Points on a hilly landscape, in no order, each with its height.
A ball rolls from a point to whichever of its 2 nearest points has the largest drop for the distance, and stops where none of them is lower. Distance is the straight distance between rows; heights are no part of it.
(1180): [ 10  -2  -2 -31   4   0   0  -7  21   8 -19  15   0 -15  -8  -4  31  -6
   5  23  -1  38 -28  -8   3   6   7  -2 -21 -32  -5 -25  -2]  height 464
(1248): [ 16   2   2  -9  19 -15 -12  17  13 -12  -4  15 -13  -6  13   9  18   0
  18  -3  -7   3   4   6 -40 -11  31   2  -6   2 -22  18  14]  height 218
(1100): [  0   4 -13 -17  14   8 -20 -14   1   9 -15   2 -17   1  13   8   7  -4
 -10   5  -3  -5  -9   3 -10  12  -7   5   5 -24 -16 -18 -10]  height 438
(441): [-38  14  -1  -4 -24  -2 -14   1 -21 -31   5  -7  16  23  21 -36 -13  -4
  -3  22  21  21  23  11  12  -5  -1   5 -24  18  16  20   9]  height 370
(778): [ 14  11  20  12 -10 -27   7 -31  35 -12 -10 -15 -13   9  -6  -9  41  -6
  27  18  -2  30 -14 -19  12  13  -5 -23   0  -4  12 -13  -9]  height 503
(821): [ 49   3  -6  31  20  -5   6  15  28 -17   6   6   1  24   7  20  -1  -3
 -11 -11  -2  24  12  -1 -17  -9  15 -18   1 -16 -15  -7  -8]  height 545
(921): [-14  11  28  -6  -6   2  -1   5  -5  38  -5   4  -9 -23 -43  16  24 -15
  -9 -11 -10 -17 -50 -13  20   1 -21  16  -3   9   5  -7  -2]  height 220
(194): [ 22  -4 -29  18  26  12  26  -1 -14 -31  23 -10  18 -12  14   6 -49  -1
 -12 -12  11   8  37   3   5 -43 -29  -2   4  -1   4 -13   6]  height 269
(1034): [ 39 -22  10   8 -11 -10   3   9  22 -27 -24   1  29   4  -6 -10  31 -15
   4   5 -13  18   2   0  -9   1  26 -17  -4   5 -19  12   0]  height 616
(629): [-17   4 -16 -14 -14   7 -20  10   4  26   2  33 -20  -4   3  -1  -1  26
  -5  13   4  23  -5   4 -26   8  12  11 -13 -20  18   6   6]  height 268
(678): [  3 -18  -7  27  19  -3  19 -25  -8 -34  21 -35  26  39   7 -24  14 -29
   2  -3  -2 -12  27 -10  27  19 -21 -28  25   6  15 -22   4]  height 288
(50): [-11 -13   4 -14 -15  11   7  20 -28  33  -6   4 -11 -12 -33   6  22 -16
  -9  -9  -7 -33 -33   0  37  16 -13  28  -8  10  15 -19 -10]  height 237
(1111): [-31  -8   1 -17  -9  -1  18   0 -24  24  -2  -6 -34 -20 -17 -14   9 -12
   2   2  -2 -24 -18  11  38  31 -14  23 -19  -3  26 -18   5]  height 258
(309): [ -5  31  12   8   3  -6 -19   8 -20 -12   5  14 -26 -19 -19  -5  18   1
  10  15  11  -1  10  30 -19   6  36  23 -10   4   8  44  16]  height 326
(205): [ -5   5  -3  11  -8  16  -6  13  26 -13  19  -2  34   6  20 -32 -24  -7
  -3   6   1  25  40 -20  -3 -16  -1 -27  -9   0  -2  28  -1]  height 397
(1560): [  4   7  -4 -31   0 -21  -7   0   2   4 -21  11 -20 -12   7 -16  21   1
  28  19  11  32 -19   4 -10   8  15  18 -19 -35  -1  -5   8]  height 444
(514): [ -8  18 -24   9   0  46  15 -23 -11  -3 -10  24   3  -4   0   9 -34  33
   5   4  13  27  26  15 -20  -1   5  14   2 -31   6  15   4]  height 429
(479): [ 20 -21 -18  -4  29   2   2  -3   9  14  -2   9  -3  17   9  18 -15  -7
  -9  -3  -7  -6  -2   3  -5   2  -6  -2   8 -23 -13 -45 -14]  height 412
(1517): [-34  15  10  10 -19  14 -25   7 -31  11  -8  14 -14 -22 -15  17   0  23
 -15  16   1  -4 -10   9  -1  24  -7  39   2  19  10   3  -1]  height 316
(1384): [-36   7   6 -13 -27  15 -14 -26 -14   8 -11  -5 -14   2  -4  15  -4  28
 -19  15  -3   0  -4 -10  10  10 -14  10 -11  16  21  -1  12]  height 343
(537): [ 37  -9  -8  34  26   3  24   1  18 -15  18  -1  12  12   6  16 -27   7
 -10 -21  -1   7   7   1 -10 -15 -10 -25  26 -16 -20 -16  -4]  height 517
(897): [  6  18   8  -7  -5  -9  -2 -22  -1 -10 -17  -6 -28  27  -4   6 -11  22
  14  18   8  20   5  -3  -8  -6  -4  14  -7  -6  11 -10   2]  height 291
(487): [-13   6  -7  -1 -19  11 -20  44 -21  12  15  27 -12  -9 -17 -16  -3   0
 -40  11   3   2  11  24 -10   3  12  19 -20  16   5  11  -8]  height 307
(410): [  1   8  -8  14  17   9   5   0 -15  27  -3  21 -30  11 -15  12 -24  12
 -33   2   6 -20   0  14  -3   9  -8  19  11  -7  21 -25 -15]  height 201
(406): [  2   4  -2  -4   5  11   4 -23   6  22   1  13  20  -2  21  33 -36  35
 -13 -15 -12 -13   5 -12 -10  12 -33 -12  18 -17 -18  -4 -21]  height 514
(1528): [  0   2 -13  12  -5  21  21 -14 -24  -8   4 -12   0  21   2 -16  15 -47
   6  22  15   8  13  26  37  22  12  23  -2  -9  -3 -16  -6]  height 508
(51): [ -2   7 -17  -5  -3  20 -11 -15  -3  20   1  26  -6  -6  12  35 -39  28
 -13 -12   4 -11  -6   0 -24  -4 -19   7   2  -9 -15   7   2]  height 535
(357): [-24  26   1 -16   6  13   8 -39  -1  23 -30  22 -21 -37 -19   2   9  21
  32  18   1  19 -17   8  -3  16   2  23 -13 -10  16  -2  18]  height 233
(64): [-24  21   6  -3 -25   4  -6 -13 -34   7  -7 -13  -8 -26 -20 -10  32 -24
  33   8   7   5 -25  22  25  10  20  27 -15  13  11  20   9]  height 127
(163): [  6 -13   5  14   5   4  22 -13  22  10   1  -9   5  11  -8   6   8 -16
  -4   7   3  -5 -21  -7  26   8   2 -16   4  -9  11 -34 -11]  height 221
(826): [ 25   6  25  20 -15 -26  14  13  46   2  -9  11 -17   2 -10  23  27  13
  22 -10 -19   7 -24 -24 -18 -18  23 -28   3  17 -17  11 -15]  height 271
(13): [-15  15  18 -18   6   2  13 -46   6   7 -22   3 -13 -23  -4   2   5   9
  22  17   6  14 -34 -10   9   5 -16 -11 -13  -6  14 -25  10]  height 267
(904): [ -4  -5   8   7 -23   2   3   5 -15  -8  27 -33  25  35  10 -24  17 -15
 -11 -25  -4 -17  14 -27  21   4 -32  -8   8  10  -3  -9  -4]  height 293
(310): [ 17   2   8  24  -2 -18  10  30  31  25   7  28  -7   2   2  14  21  25
   5 -20 -22  -5 -15 -18 -32  -3  29 -30   9  21 -32  24 -19]  height 294
(1574): [  5   2  -6  13  27   4  11  -3 -16  -9   5   3 -20  15   2   4 -34   3
  -2  -2   9 -23  26  20  10  -4  -5  14  11  -5  22 -21   4]  height 152
(1265): [ 27 -48 -13   5  25 -29  18   4  23 -34   7 -19   5   6  17  -5   3 -18
  14   3  -2 -10   1   6  18   5   7  -8   9   6   1 -27   1]  height 360
(686): [ 22   8  18  13  39 -10   1 -26   8  -2  -8   2 -12 -20 -17   6  52 -17
  23   9  -1  16 -17  -1  -2  10   5   7   5 -16 -14  -9  11]  height 195
(541): [  2   4 -29  12  23   3  14  31 -11   8  18  23  -2  -5  -1   9 -41  14
 -34 -15  21 -15  20   5  -9 -26  -7   8   5  -1  -1 -10  -1]  height 209
(706): [ 25 -13   8  14   2 -14   4   0  39   6   7  -9  10  -4  17   0   8  12
   8  -7 -17 -21  -5  -5 -18  -1   3 -31  19  -3 -23   3 -23]  height 136
(860): [  7 -14  -7 -13  -9   3 -16  -2  21   0  -3  -1  44   1  28   1  -3  19
  -3   2 -16  13   1 -17  -9   3 -23 -33  30 -22 -34   7 -26]  height 167
(1164): [-10  11  17   5 -20 -16  -1 -36  11 -33   5 -18 -10  22  22 -10   1   7
  22  11   8   1  12 -16  -3   6   0 -28  -3  10  28  28  11]  height 705
(1481): [ -2  -9   5 -11   6  -5   4  28 -22  -5  10 -17  24  22  13 -25  -6  -9
 -25  -9 -12  -9  23 -32  15  -6 -37   1   9   3  -5 -14 -12]  height 333
(251): [  4  -2  16  -5 -20 -11 -12  25 -10 -31 -20  -5   5 -12  -3  10 -14  12
  11   1  11 -10  -5   5 -10 -32  20  -1 -16  35 -12  29  10]  height 379
(1153): [  6  -3   2 -14 -15  -8 -14  -1  29  22   9 -18  32  -6  15  -6  17  18
  14   7 -20  -4 -19  -3 -27  10  -4 -27  25  -7 -30   9 -30]  height 182
(151): [ -8  -3   8  -4 -15  17  -4   5 -25  -6   1 -24  -4  -2 -27   3  18 -37
  10 -14  -3 -35  -2  18  20   3  -9  33   1  12   2   8   5]  height 131
(490): [ 33   1 -13  11   9   6  -8  -1  14 -21   2  10   8  18  -2   0   8   2
   7  21   1  45  13   4 -19  -7  21  -1  -9 -30 -12   8   5]  height 571
(1493): [ 10  -8  22  -4  -3 -36   4   7   5   1   0   3 -21   2  -2  22 -20  13
  -8 -14  -6 -33 -20 -13 -10  -9  -2  -6  -3  21   6   0  -3]  height 270
(1177): [ 20   1  11   4   5 -27  15  20   3  -7  13  11  39  -7  15   6 -59  22
 -15 -29  11   6  16 -29  13 -38 -41 -16   8   9 -21  14 -11]  height 422
(2): [ -4 -10 -10   0   7   2   7   1  26  10  -2  -2 -12  -3   7 -10 -16 -13
   6  -1  12  -2 -25  13  24   6  12  -5  -8 -15  14 -26  12]  height 192
(229): [-24 -17 -12  -3 -21  15  -5  -8  11  22  12  -4  39   9  25   0   4   8
 -19 -13 -21  -4  -7 -24  12  19 -32 -28  18 -12 -18  -4 -25]  height 112
(901): [ -3   3  13  -3 -43  -6  -4  24   9   2  18 -16 -18  14 -22 -23  27 -24
  -3 -23   1   9   4   6 -14  11  11  -8 -22   4   3  26  -5]  height 381
(105): [  1  17  23   4  -1 -17  -9  -4   7  12  -7   4 -31   4 -25  11  36   5
  16   4  -7  28 -18 -11 -23   1  10  15  -7  11   7  17  11]  height 210
(1219): [  9   7  20  -3  -5  20 -10  31  -7 -29 -20 -12  21 -11  -7 -26  -2 -31
  -2   3  -2  -5  38   0 -12 -30  17   9  -9  30 -23  20   4]  height 251
(934): [ -2   2   4 -12  24  -2   2 -17  14  29   5  -5 -10  -4  -5  11  14  -3
  -8  -3 -22 -23 -16 -18 -15  16 -30  -6  27 -23   2 -26 -17]  height 465
(1064): [ -6  22  11  16  15  39  13 -25  -7  31 -12  14 -10  18 -18  17 -21  16
 -20  -7   1   2  14  10  -7  13   4   4  15 -16  12  -5 -11]  height 249
(553): [  0   8  26  10 -23 -14  11   7  -4 -20  23 -37   5  32  -1 -12  12   0
   0 -14 -22  -2  17 -29  -4   3 -23 -31   9  15  -6   5 -23]  height 330
(1386): [-17  -5  -4 -34 -10  10 -34  16  -9  -2  -6   0  28 -15  11 -12   0  -3
  -8  -4 -18 -11  14  -4 -16  -4  -3   5  -4  13 -16  21   1]  height 205
(615): [  1   7  24  -1  13  16 -12  28  -1  -9   1  16  20 -21 -12  -7 -15  -3
 -19 -11  -7 -26  28   1 -14 -26  10   9   4  38 -22  30  10]  height 208
(318): [ -4 -26   1 -22 -14 -32  -4   9  -5  26  -3   2  18  11  12  18 -14  14
 -26  -5 -11 -24 -22 -17  14  13 -22 -12   8   9   1 -23 -20]  height 196
(716): [-17  35 -12  13  -2  39  11 -12 -20  -3  -2  14   1   1  -2  -6 -35  12
 -20  25  14  22  48   6   3  -5  -4  13   2  -6   9  -7  -6]  height 395
(266): [ -1 -11  -9  -6  13   9  -5  29 -20  27   3  12 -27  -8 -15   4  15 -14
 -13 -13   2 -50 -17   9  11  13   8  33   8   1  19 -11  -1]  height 257
(1328): [ -6 -20 -28  33  27  -7  12 -12  13 -41  27 -24  18  17  29 -25  -7 -29
   3   4  -3  10  15   9  26  26   5 -21   9  -5  26 -20  -3]  height 315
(73): [-16   5  15  -9  12   2 -13  -7 -12  18 -18   1 -18 -22 -23  17  19  -8
  11   0  -2 -12 -27  -1  10  -8  -5  31   1  21  -9  -9   0]  height 198
(349): [ 17 -10  -4   7  36 -11  21 -27 -14 -13  -7 -18 -16  15   4  -1  -3 -15
  10   6  11  -7  12  23  22  21   5  12  13 -19  21 -29   7]  height 96
(1323): [ 15 -14 -20  20  21  -6  29 -17  12  -7  24 -19  23  13  25   6 -47  24
  -8 -22  -9  -1  11 -13  -3  -5 -32 -26  41  -9  10 -27  -4]  height 486
(1269): [ -2   9   5  -2  -5   8 -16 -25   1 -26  -2 -28  11   9   5  -3  25 -23
  18  14  -2   4   5   0  15   9   4  -1   4  -5  -7   9  12]  height 227
(1266): [  7 -27  15 -21   4 -21   1  32  11  36 -14   8   4  -9 -19   5  17 -12
 -10 -18  -3 -28 -31   0 -17  -9  12   3  -3  19 -23 -12 -10]  height 346
(805): [  7  -2  15   2  11  -4  -3  17 -15 -15  -9 -11  -9  -5 -10   8   4 -10
   5  -2   5 -33  -8   8  12 -12  18  27   4  20  -8  -2  -4]  height 164
(801): [-46  -7   2   3 -28   3   9 -31 -23  16   4 -21  -2  16   6  -3  12  14
 -15 -11 -11 -23  -8 -31  30  27 -29 -21   5  10  26 -15  -3]  height 388
(820): [-20   4   3   0 -28  10  -9  29 -13  -2  -9  15  26  10  -6   9 -29   9
 -19  13  22   9   2   6   7 -29   4  14 -11  25  -7  10  -5]  height 348
(1483): [  9 -16  10  -6   2 -24   1  11  11 -15   7  -1  -2  -1  22   8 -31  21
  -1 -14 -11 -22   3 -18 -12 -26 -11 -24   3  40  -4  16   0]  height 292
(774): [ -1 -38  -6 -19  11 -29   3  34   9  33   0  22  -2  -6  10   6  -8   1
 -28 -29   6 -36 -15  10 -30  -5  19 -14  -6  14 -12 -17 -13]  height 329
(1502): [ -5 -13  -1   1  -4   0   3  22  15  -8  16 -28  38  12  20 -18 -20  -7
 -14   4 -10   6  27 -26  17 -17 -19 -18  -1   5 -15  -3  -8]  height 371
(800): [-18  20   2   5 -15  -9   2  -8 -33 -38   2  -4  -4   7  12   3 -28   3
  16  24  26   0  17  15  10  -8   1  14  -8  24  20  19  -3]  height 350
(975): [  5   6  -3  14  36   2  10  -8   3 -34  13 -15   2  10  11 -17 -25 -16
   0   6   5 -10  43  -9   4  -9 -14  -3  16   3   5  -3   3]  height 197
(535): [  7  23   2  15  -8  -5   8  -4 -20 -31  -7   3 -17  14  -6  23 -28  11
  20  16  28  14   3  20 -10 -26   7  20 -15  13   3  -2  -9]  height 327
(596): [  5 -20   8  16  -5  14  13  -9  -9 -13  10 -32  18  34  -3  -5  29 -25
  -3  -2  -7  -3   3  -5  29  23 -14 -14  12  -9   4 -28  -4]  height 256
(1059): [ 20  15   8   7  24 -13  10  -7   2   4   5  -8 -29 -18 -21 -14  52 -41
  21   1   4   5  -9  18  19  16  22   4  -7 -27 -17  18  20]  height 223
(965): [-29   8 -14  -5 -12  30 -16 -18 -24 -20  -7   4   1 -17  19  -3  -3   3
  12   6  -4 -10  14  13   8  10   7  19  -5   3   3  20  18]  height 132
(413): [ -3  19   3 -19   3 -13  -1  13   0  21 -13  22 -27 -30 -22 -25  27   2
  22  18  17  32 -40  10  -2  -4  32  19 -32 -22  15   9   8]  height 426
(620): [ -6 -13   8  -1  -9 -26   3   4  25  35  11 -11  21  17  18   0  -9  28
  -8  -8 -14 -18 -13 -20  10  19 -26 -27  31 -10  -9 -11 -45]  height 157
(522): [ 12 -27  -8  15   2  -1  11  25   6   6   6  16   1   7   1  16 -36  11
 -20 -19  11 -15 -12  12   0 -28  16   1  -5   6   0  -4  -3]  height 250
(47): [ -9  -1  12 -31 -17 -18 -16  -5  -4  -7 -21   1   1 -22 -27 -24  36  -8
  45  10   0  21 -26   1  -3  -4  28  30 -17 -10   3  36  21]  height 166
(1422): [ 28  -6   4   1  30  -7   4  10  17   3  -4   5  -1 -10   4  20  12   1
  -1 -12  -7 -21  -4   3 -25 -19  11  -9  14   5 -20  -4   0]  height 183
(1457): [-22   0  -8 -11 -12   8   9 -22 -28  17   7 -12 -26   2  -1 -23   8 -32
   2 -10  -3 -19   9  18  31  35  -7  11  -8  -9  29  -1  17]  height 278
(964): [ 10   0  16  -1 -32  -1  -2   2  15  -7  22 -32  -9  30 -11 -16  34 -18
   7 -21 -11  15  -4 -12  -5  14 -12 -25  -1  -9   9  -7 -22]  height 362
(532): [ -4 -35 -16  -8   6  -4  -1  22   4 -18 -11 -25  24  -2  22 -22  -9 -16
   2  -7  -1  -3  16  15   1   1  19  -5  -9   8  -9   0   8]  height 260
(1246): [-18  14   5 -13 -15  -7   0   3   5  32  10  16 -29 -25 -29 -28  35 -15
   8   6   8  21 -31  10  15  16   6  13 -24 -23  24  19  18]  height 414
(1347): [-27 -24 -26   1 -19   7  11 -41 -14 -16   3 -20   7   7  28 -20  30 -12
  11   1  -2  -2  14   2  33  27  -4 -19 -16  -8  -1 -10   5]  height 170
(1480): [-11  21  -5  -9  -1  34 -15   7  -5  -5   8  10  21 -30   7  -2 -24   3
 -13   5   1  -6  28   5   5 -16  -4   9  -2  14  -7  27  18]  height 168
(623): [ 16 -30   1 -28  21 -34  13   8  13  -4   9 -19  -6  -3   7 -14  18 -25
   9  -9  -1 -24 -13   1   6   4   5 -15   1   0   4 -19  -5]  height 378
(782): [  4  12  -8  -2   9  17  -2  34 -20  -8  -6  -4  15   5  -2 -21 -11 -34
 -23  15  12  11  37   1   6 -11 -10  22  -7  -1 -14  -5 -16]  height 323
(11): [ -2 -17  -2 -10  10 -25  -9  38   4  32  25  23  13   9  10  -6 -28   9
 -48 -13 -11   0   7 -10 -23   0  -7 -19   9   2 -16  -3 -21]  height 282
(1213): [  9   6  -6   9 -20  -6  -5  20 -12 -23 -20  11  -2 -11  -9  15 -11  24
  26   2  20  10  -8  17 -34 -35  39  24 -20  23  -2  31   7]  height 359
(224): [ 17  22  -6 -10  15  -1  11   4 -20  -3   3   8  17 -15  15  14 -60  18
 -20 -19   9   4  26 -25  -7 -36 -53  -7   6  -5 -20  -6  -5]  height 372
(962): [ 14   4  30   6   7 -37   7  14  24  23  -1   9 -32  -7  -7  16  16  11
   3  -5   6 -10 -34 -14  -9 -17  11 -12 -14  22  -8   5  -4]  height 247
(776): [ 45 -17 -10   3  -1   5  -6  13  21 -23  -7  13  31   2  12   5   6  10
  16   3 -12  35   4  -3 -32 -22  27 -20   2  -4 -23  13  12]  height 593
(735): [-19  23  13  13  14  11 -25  18 -28  23   5  20  -9  -5 -26  34   9   6
 -24  -4   6  -8  -1  12 -18   0   5  40  14  11 -11  10  -9]  height 347
(1000): [-15 -27  -5 -30 -24   6 -20  20  -9  -5 -10 -12   9 -10  -3 -23   9 -25
  -2 -18  -7 -17  -8  16   3   9  10  -5  -9   9 -10  13  12]  height 232
(1473): [ 42   6  14  19  10 -16   6 -23  42  -2  -4   4   6 -19  -7  24  16  16
  26   9  -7   2 -34 -14   5  -8  -5 -32  18   3  -6 -11  -1]  height 667
(824): [-12  16   3   0  -9  -9 -24  23 -11   0  -2  31 -16 -17 -11  10  15  32
  10  11  21  11 -13  24 -39 -13  42  31 -15   5   6  21  17]  height 342
(1028): [ -1  -2  -3 -18 -14  24 -27   1  16  -3   0   6  20   8  10  -1   0   7
   2   9 -13  14   7 -15  -6   2  -7 -16   5  -6 -15  21   3]  height 216
(1148): [  7   5   9  11  -4  -1   4 -28  36   6  -1   1 -15  -3   0  26  -9  26
  20   2  -6   3 -26  -5  -6  -6  -2 -19   3  -7   1   7  16]  height 680
(693): [-12  -2  17   5 -21  -6 -12  14   3  14  28  -2 -35  12 -22 -13  18 -10
 -14 -17  -2 -16 -19   7   6  15   6 -10 -15   6  30  16   3]  height 392
(747): [ -6   4   8 -13   9  -9   6 -31   5  40   5   8 -13  -1  -5  30 -22  29
 -16  -5 -13 -20 -20 -17 -12  26 -25  -5  19  -4   5 -19  -9]  height 487
(1601): [  3   2 -23  -8  18  21 -12 -19 -11 -22 -29  -1 -11  -9  17   3   0  -7
   6  22   0  14  11  23   9  13   4  20   0 -22 -12 -28  -3]  height 463
(447): [ 47 -10   8  12  14  -9  -1  17  23  -6 -11   8  15  -5 -18  12  46 -21
  15  -2 -11  13 -15  -2 -22  -1  40 -12  -5  -9 -30   0  11]  height 634
(1479): [ 10 -12  25   0  -9 -14   7  22  17  14 -15 -14  14  13  -6  11  10 -13
  -9 -12 -13 -23 -24 -18  11 -15   0  -8  17  17 -26   4 -15]  height 366
(355): [-36  -4  11  17 -19  -6   6 -18 -22  -3  18 -27   0  33  -4  -8   8  -8
  -6  -2   6 -39  -8  -7  38  17 -21   8  -2  18  33  -6   4]  height 410
(412): [ 10  13  -5   7  -7   2   5  19   7 -20  14   5   7  11  18  -9 -41   9
 -12  -1  10  20  26  -2 -12 -30   4  -9 -13   1   3  16   7]  height 419
(1549): [-18  32   1   9   4  25 -10 -22 -15   4  -3  11 -19   3 -15   5  15  -5
  22  16  13  13   6  21 -14  11  34  32   6 -10  14  28  18]  height 308
(619): [-37  14  -1 -11 -32  18 -22 -15 -36 -12  -2 -16  -2  -8  -5 -12  20 -21
  14  -8   0  -9   3  22  13  17  -5  27  -9  19  12  26  14]  height 106
(1606): [ 38  -5   8  11  16  -6  -7  -2  39   1  -6   9  19 -29  -8  26  43  12
  22   5  -9  11 -34 -12 -24 -15  19 -26   6 -10 -20 -15  -4]  height 652
(1161): [-21  20   9  19  -6  32 -18 -15 -11   8   5   7 -14  13 -21   3  -2   8
 -12   2   7  -1   8   7 -17  13   7  12  10  -5  22  22  10]  height 285
(411): [ -1   1 -14  11  18  10  11 -17  -6 -38  11 -10  27  -7  27 -11 -27  -7
   6  15  17  24  48  -3  14 -26 -18  -5  -6   0   0  -4  22]  height 234
(922): [-14 -16 -28   6  -9  16  24 -15 -18  -3 -30  -4  -1   6  14  13 -21  13
   1  14   2  -1  11  10  27  -1 -11  20  -3  -4  12 -44  -7]  height 344
(164): [ -9 -11 -32 -13   2   2   4  15 -27   4 -17   9  -8 -10  15   8 -27   8
  -7   1   0 -15   0  23   2  -5  -5  34  -1  -7   2 -39 -13]  height 313
(884): [ -7 -16  -9  -5 -31  16 -13 -13  -1 -20  10 -31  26  -4  24 -18  39 -21
  11   0  -7  -5  15  -1   9  13  -1 -24  -3  -3  -2  -1  10]  height 200
(439): [-19   0 -25  -2 -19  20 -11  22  -7  30   1  24 -15   5  -3   8   2  14
 -36  11 -12  10  -4   9  -2  23  -1  13 -10  -4   2   6  -9]  height 287
(1222): [ -9   3  16 -19 -29  -8  -8 -11   2  -1 -14  -9   1 -22 -17 -17  27 -22
  31   1   0  11 -31   4  22   4  10   3 -20   9   6   5  20]  height 145
(1167): [-21  17 -18   8 -10  25  -1 -27 -33  -3 -33  -3 -12  -4  -2  -7  16 -16
  16  20   7  10   6  21  31  25   7  27   5 -13   6 -15  -3]  height 488
(1257): [  5  20   1  -9  31  -4  10 -29 -13  14 -18   9 -40 -22 -15   0   6   8
  21   2  14   8 -11  20   3  15  18  15  -2 -17  12 -11  13]  height 194
(1491): [-13  12  -8 -10   0  17   1 -23  -2  13   6 -14 -28  -7 -14 -14  27 -23
  11  -7  -9   2   2  15  11  39  -1   7  -3 -24   1   4   7]  height 280
(816): [ -1   5  -2 -13  17  -9  -8   0  -5  -8  11  -1  12 -10  17   1 -41  19
 -13 -10 -11 -13  18 -24  -7  -8 -36 -18  13  14  -5   4   3]  height 322
(452): [-13   6   7  11 -33  -5 -19  39 -22  -9  11  23   3  -5 -10  -6 -22   9
 -25  18  27   9   8  28   2  -4  37  18 -12  35  13  16  -6]  height 324
(16): [ 10   0 -21  12   0 -14  25   3   6 -16  18 -12  41  -5  29   3 -48  21
  -7 -33   1   9   6 -23  11 -24 -50 -31  25  -7 -12  -7  -6]  height 458
(1357): [ -2 -20 -19 -14   4  -9  -6  38  -3  35   6  27   7  -7   7   6 -24  12
 -42 -14   1  -2  -5  16 -42  -5  23 -12 -18  -1 -14   2  -3]  height 309
(728): [ -4  17   1   7   8  23 -16  32 -13  13  -7  17  11   4 -10  17   0  10
 -27 -10   3   6   5  -2 -24 -24  10  24   7   4 -34  14 -11]  height 383
(1418): [ 28  -2  -6   4   0   9   5  10  31 -12  14   4  25   7  18  -1 -14  28
   2  -9 -14  17  10 -18 -37 -25   8 -34  12  -7 -14  28  -3]  height 617
(640): [ 12 -26 -25  13  20  -7   7 -15  24 -25  11 -24  13  -7  30   0 -15  -3
   8  -4   3   6   2  14  19   6   1 -26  12 -14   5 -23   3]  height 338
(379): [ -6  -9  -3 -12  -4 -21   0 -12  17  -6  -2  -5 -15 -14   6 -11   1 -13
  26   9  10   1 -19  22  12  -2  28  -9 -16  -6   2  17  14]  height 165
(1400): [-12   9  10  -4  -9 -11 -13  -5  23  18  14  -3 -37  -5 -18 -25  32  -7
  11  -4  -2  -3 -23  -5  -8  29  -1 -20 -11 -11  30  24  14]  height 402
(715): [-18 -19 -12 -15  16   6  -9  19 -24  17   4   7   0 -19   5   9 -17  -2
 -20  -3  -8 -35   5   6   2  14  -3  22   7   6  -4 -14  -5]  height 283
(99): [ 21  16 -18  16  -6  25  24 -38 -13 -15  -2   9 -15  15  -6   2 -20  23
  16   0  20  35  18  28 -29 -10  17   7  -2 -24  17   2  14]  height 459
(1354): [ 15   5 -15 -14  -1  -8 -24  13  10  11   2  10 -20   3   6   9 -15  19
  -1   3   2  12   0   2 -43 -12  10  -6  -4 -13   0   8   5]  height 248
(740): [-11 -14  -3   4 -14 -19  11 -45  -7 -26   1 -34  -4  25  20 -25  38 -26
  25   7   1   2  -6 -15  33  30 -14 -28  -6  -3  19  -2  13]  height 203
(762): [ 15   4   7  -2  51  -1  19 -34  -2   7 -16   2 -30 -24 -10 -10  19 -20
  11   2   3 -10  -2  11  16  23   2  10  15 -23   2 -25  12]  height 151
(555): [ 13  26   5  -1  18   9  -4 -39   0  -9 -34  -3 -20   0 -24  12   7  14
  21  13  10  33   6  -1  -9   6   4  12   8 -18  10 -14   8]  height 246
(515): [ -2  26   0 -10  -8  12 -19  32 -10 -22   9  -2  16 -11  -1 -32  -2 -17
   1  18  11  18  49  -4  -8 -17   9  18 -17   3  -3  15   5]  height 286
(1163): [-37   0 -10 -12 -20  14   2 -30 -18  27 -18   0  -4  -3  -2  16   9  27
 -23  -1 -22 -19  -7 -19  16  32 -43   5  -1   9   9  -7   3]  height 365
(62): [ 12 -36 -15 -10  26  -1  21  -4 -15 -11 -16  -6  12  20  17  12 -28   0
 -14  -4  -2 -11   6  -6  22  -4 -19  10   5 -15   6 -42  -8]  height 382
(1614): [  1   9  14 -16 -10 -15  -4 -14  35  15  -6   7   1  -6 -13  -7  36   5
  25  19  -8  36 -36 -30  -5   1 -13 -18   3 -17   8  -4   3]  height 482
(1476): [ 19   9  12  20  -2   3   7  28  15 -19  19  16  13 -13   8  -1 -33  10
  -4  -6   2  14  32 -25 -19 -43   3 -21 -17  37  -5  42   8]  height 442
(1075): [  0   9  22  -7   3 -17  -8  -1   2   2 -14   9   1  -3 -38  11  48  -9
  46  12   5  36 -20 -11  -6 -10  28  41 -14   7   6  30  16]  height 186
(1470): [ 14  10  18  11  -5   7  -5 -31  16 -28   7   2   2  19   5  18  -5  13
  27  10   4  13   5 -11 -14  -6   7 -15   5   4  11  29  24]  height 693
(1046): [ 15 -35   3   5  -4 -13  11  17  23 -14 -18  -8  41  13   3  14 -18  10
  -6  -8  -7 -14 -21  -4  18 -23  11 -27  15  14 -25  -7 -14]  height 393
(1550): [ -2 -33  -3  -5  -5 -18   2  14 -10   8   2   7  20   3   6  19 -42  17
 -25 -10  -1 -22 -19   0  28 -19 -17   3   7  18   2  -8  -5]  height 225
(1092): [  9   8   5   5   6   1  -6 -24  19  -8  11 -18 -17   2   0 -10  33 -19
  19  -3 -11   2  10   7  -7  26   1 -16  17 -25   3   7   8]  height 255
(1150): [-22  -2 -14  18   2  20  27 -13 -27 -10  14  -8   8  35   0 -16  -8 -25
 -13  10   3  -4  30  11  36  15 -15  10   4  -1  26 -16  -7]  height 526
(1378): [  1   8  27   1  -2 -13  -8  20  14  31  -4  12 -24  -5 -22  11  51   0
   8 -18  -9  -4 -33 -11 -28 -13  26   8 -20  32  -5  24   4]  height 229
(202): [  4 -17 -22   6  24  -2  -2  25 -11  32  21  34   8  10  11  18 -42  11
 -49 -14  -4 -28  14   2 -20   7 -22   9   1   3  -6  -9 -20]  height 252
(1474): [-16  15 -16   4  18  19   9  17  -8   3  15   6   7   4  12 -27 -42 -12
 -21  17  12  11  55  -7  22 -19 -20  13  -6  -4  14 -18  -5]  height 361

Where does a ball stop that starts at each point below?
(1167): (619)
(1614): (904)
(1213): (349)
(747): (619)
(820): (706)

Call two points neighbours if one is among the 2 nearest of the other. Go from one point of each pair to the other, from neighbour to neighbour, staying as low as possible. Name the highest point that can't be avoided.
(619) and (1347): (1491)
(1386) and (706): (1028)
(1386) and (541): (522)
(229) and (706): (1153)
